Each scene shows the same named points in several views. A view is turned or mirrored, shifted and resized as a whole, has a little noise and may leave points out.

Scene 1
View 1
Z381: [  6   4   4 -11  -1   8   2 -24   3  -2  13  10   3  -3   5   7   7  -3
   3 -18   3  -4]
Z835: [ 10  -2  -3  -2   2   7   9   2  20  -2   2  11  -1   5   8  -4   9  -1
   0 -12  -2   4]
Z300: [ 11  -2  -7   3   0   8  12   3  22  -1   1  11  -2   8  11  -4   8  -1
   0 -12  -5   6]
Z470: [ 12  -3  -3 -10   2   1   3  -7  13   5   7  13  -1   2   5  11   7  -8
  -2  -7  -4   5]
Z865: [  2  -2  12  10   4   2  10   6   7   6   0  16   7   3  -1  -9  15   7
   8 -10  15  -2]
Z716: [ 6 -4 -3  7  7  5 10  6 18  5 -1  9  0  8  8 -3 10 -3  2 -7  2  6]
Z265: [ 11   2   9 -19  -3  -1   0 -19   0   3  13  19   5  -8  -3  12  11  -2
   1 -14   5  -5]
Z168: [  2  -2  -2   7   7   9   6  -6   9   4   1   2   1   7  12  -6  16   6
   8 -10   4   0]
Z263: [ 7 -7 10 -7  8 -5 -1  3  0 12  1 14  9 -5  0 -3 27 15  8 -3 12 -5]
Z620: [  1  -3   1  -1  10   2  -1 -14   1   9   4   1   2   3   9   5  16   2
   7  -6   5   0]
Z328: [  0  -4   0  11  12  10   8  10  17   1  -4   3   4   8  11 -16  15   6
   7  -9   8   2]
Z912: [ 16  -5 -12  -3  -1   6   7  -5  15   4   3   7  -5   5  16   4  16   7
   1  -9 -10   4]
Z500: [ 0 -2  5  3 12  5  5  2 13  4  0  8  6  5  4 -6 10 -4  5 -8 10  2]
Z675: [ 8 -6 -5 -3 10  5  5  8 22  2 -1  6  0  7 10 -5 10 -3 -1 -4 -1  6]
Z622: [ 15  -1  -5 -10  -3   2   7 -10  15   5   9  16  -2   3   4  14   4 -10
  -3 -10  -6   6]
Z60: [ -1   0   8   7   7   8   8   2  12   0   1   9   6   5   3 -11  11   1
   6 -12  12  -1]
Z294: [ 7 -6  0  4  6 -2  6  0  9 13  1 11  1  6  4  5 14  0  4 -3  4  4]
Z98: [  9  -3  -6 -12   9   5  -1  -6  16   1   6   4   0   2  11   3  11  -4
  -1  -6  -5   4]
Z52: [  4  -1  -2  11   2  10  14   2  18   1   0  10   0   9   9  -7   7  -1
   3 -14   3   4]
View 2
Z328: [  5  -5 -11  26  17   0 -11  30  10 -12  -9   5 -19  12   0  11   0   0
   9   7   9  -7]
Z716: [  7 -17  -7  18   6  -1   0  27   3 -11 -19  -5 -14  -2  -5   7   5   4
   3   6  15 -15]
Z835: [  7 -16   1  16   2  -5   3  12   1 -17 -18  -9 -12   0  -7   2   7  -4
  -1   7  15 -15]
Z263: [18 -2  2  1 15  9 19 16  0 21  0 -9 -4 13 23  9  1 -5 11 13 -6 -8]
Z675: [  3 -12   2  24   6  -1   4  22   6 -14 -17 -11 -13   0 -10   2   6   6
   5   3  11 -22]
Z300: [  7 -19  -3  17   3  -4  -1  15   2 -21 -23  -5 -15  -3 -13   1   5  -4
  -7   3  17 -15]
Z500: [  5 -14  -8  19  10  -4  -1  24   2  -5  -9  -7  -8   3  10  12   6   1
  18  13  15 -11]
Z912: [ 17 -14  -3   6   2   4   8   7   2 -16 -25  -6  -1   3 -11  -7  -5  -4
 -10 -10   8 -25]
Z620: [ 18 -16 -11   6   7   1   3  14  -2   0 -14  -7  12   8  18   6  -7   1
  22  -1  10 -19]
Z381: [ 19 -24  -1   1  -5 -12   4 -12 -12 -13 -16 -13  17   2  20   3   0 -13
  18   9  24 -12]
Z470: [ 12 -24   4   7  -6  -4  15   7  -6  -7 -23 -20   4  -9   1  -2   7   2
   5   3  18 -26]
Z622: [ 15 -29   3   4 -10  -7  16   3  -8 -11 -28 -20   4 -13  -3  -3   8  -1
   0   3  22 -25]
Z265: [ 20 -24   9  -7  -7  -9  22 -12 -16   4 -12 -23  15  -4  25   3   7 -14
  15  16  17 -12]
Z865: [ 11 -12 -10   8  12  -1   2  27   0   7  -5   2 -16   5  18  17   7 -10
   8  21  10   4]
Z52: [  8 -21  -9  14   5  -6  -3  22   0 -14 -17  -1 -13  -2  -1   8   5  -5
   1  10  20  -7]
View 3
Z500: [  3  -8  11 -11 -14  10   6   5  -6  -5   7  21   4  -2  -9  -3  -6   1
   8  12  -3   6]
Z168: [ -3  -9  10  -6   1   6  -4   5 -11 -13   1  17  -4  -1   1  -6   4   6
   1   5  -1   3]
Z835: [  0   8   9  -3   0   8   2   7   2  -4   4  18 -10  -3  -9   1  -1 -14
   1   7  -3 -10]
Z675: [ -1  -4  17  -7  -5  12  -1   7   4  -4   2  30  -5  -6 -13  -1  -2 -19
   5   8  -4  -7]
Z716: [ -2   2  10 -10  -4  11  -2   5  -1  -7   7  24  -4 -11 -12  -4  -2 -11
   6   7  -9  -1]
Z328: [  4 -12   1 -11  -6   6  -8   9  -3 -10   5  31   0 -11   4 -13  -6  -6
   2  15   3   7]
Z912: [-12   4  22   1  13   9  -8   5  -5  -9  -4  16 -16  -1 -12   1  10 -10
  -9   1  -4 -16]
Z60: [ 10  -2   1 -10 -16   6   9   7  -5  -4   9  16   5   0  -3  -5 -11   6
   6  17   2   8]
Z865: [  2   4   1 -10 -17   8   4   5 -14  -4  13  14   9  -8  -8 -11 -10  13
  -7  20  -2   9]
Z300: [ -1  10   7  -5   5   7  -2   7   4  -6   6  19 -14  -8  -9   0   2 -16
   4   4  -6 -10]
Z265: [ -5  13  28   4  -9  12  28   1 -16   2   0  -8   1  24 -25  14   1  19
  -6   4  -2 -13]
Z294: [-12   0  21  -9  -8  15  -1   1 -12  -7   4  18   1  -8 -21  -4   1   4
  -3   7 -11  -1]
Z622: [ -9  16  25  -1   1  12  14   2  -1  -4   3   7 -13   5 -28  13   8  -8
   6  -3 -14 -18]
Z620: [ -8 -14  26  -4  -4  11   3   0 -17 -12  -4  14   1   8 -10   1   6  15
   2   1  -3   2]
Z98: [ -4  -4  27  -2   0  13   7   5  -1  -5  -5  19  -7  10 -14   8   3 -10
   4   2  -1 -14]
Z263: [-10  -5  24  -3 -17  16   3   2 -23   1   1  15  17   5 -14  -9  -8  16
 -26  22   7  -1]
Z381: [  2   7  18   3   1   4  22   2 -12  -7  -2  -5  -8  23 -11  13   6  18
   7  -3  -3  -8]
Z52: [  4   6  -1  -9   0   4  -1   7   1 -11   9  18 -10 -11  -5  -3  -1  -7
   9   7  -8   0]
View 4
Z912: [  4  -7  -7  -8   2 -10  -1   4 -17   0   2  -8  17  13 -11 -15  -9  25
  -1  -8   3  15]
Z98: [ -3  -4  -5   7  -6  -7  -4  -9 -15  -6  13 -10   6   7 -10  -6 -11  14
  -1  -8   8   6]
Z265: [ -4  -7  11  10 -25  -1  23   1  -4  -3  14  -6  -2  10  -5  -2 -24  -1
 -26  15  -1   6]
Z60: [-27 -11  -8  22   6   6  13 -13   2  -3   9   9  10   1  19  -7   3   6
  -1  -6   5  12]
Z620: [-20 -15  -2   1  -2  -2   6 -15  -3  -5  25  -7   3  13  -9 -15  -1  17
 -13   5   3  15]
Z470: [  1  -5   2   4  -6 -12   1   0 -15  -5  13 -16   4   4  -3   1 -15  12
  -4   2   3   7]
Z294: [-16 -18  -2   4   4  -9   1  -3 -13   2  16 -10  10   4   7  -5   0  21
  -8   4   2  19]
Z865: [-30 -19  -4  17   5   3  17  -5  -2   5   7  10  15   2  24  -9   5  14
 -10   1   1  20]
Z835: [  0  -4  -8   7   4  -6   4   3 -14  -2  -3  -2  17   6   5  -7  -9  15
   6 -12   5   9]
Z263: [-31 -21  -1  19 -15   2   8  -8 -15  11  12   7  13   6   3 -12  -2  20
 -35   3   7  27]
Z675: [ -9  -7 -10  12   6  -7  -9  -7 -18  -4   6  -6  14   1   5  -3  -2  19
   7 -15  10  11]
Z328: [-26 -12 -17  13  17   3   0 -14  -6  -2   5   9  19   3  13 -14  11  21
   7 -17   8  17]
Z500: [-23 -12  -7  16   7   0   4 -15  -5  -5  15   0   8   2  12  -5   3  12
   0  -5   6  13]
Z168: [-18 -12 -10   1  11   0   6 -12  -2  -4  11   2  13  11  -1 -19   5  19
   0  -5   3  16]

In a view up to two points have been moved. Name them for each view, in the order of its rows, or write none.
view 1 | Z60
view 2 | Z52
view 3 | none
view 4 | Z835
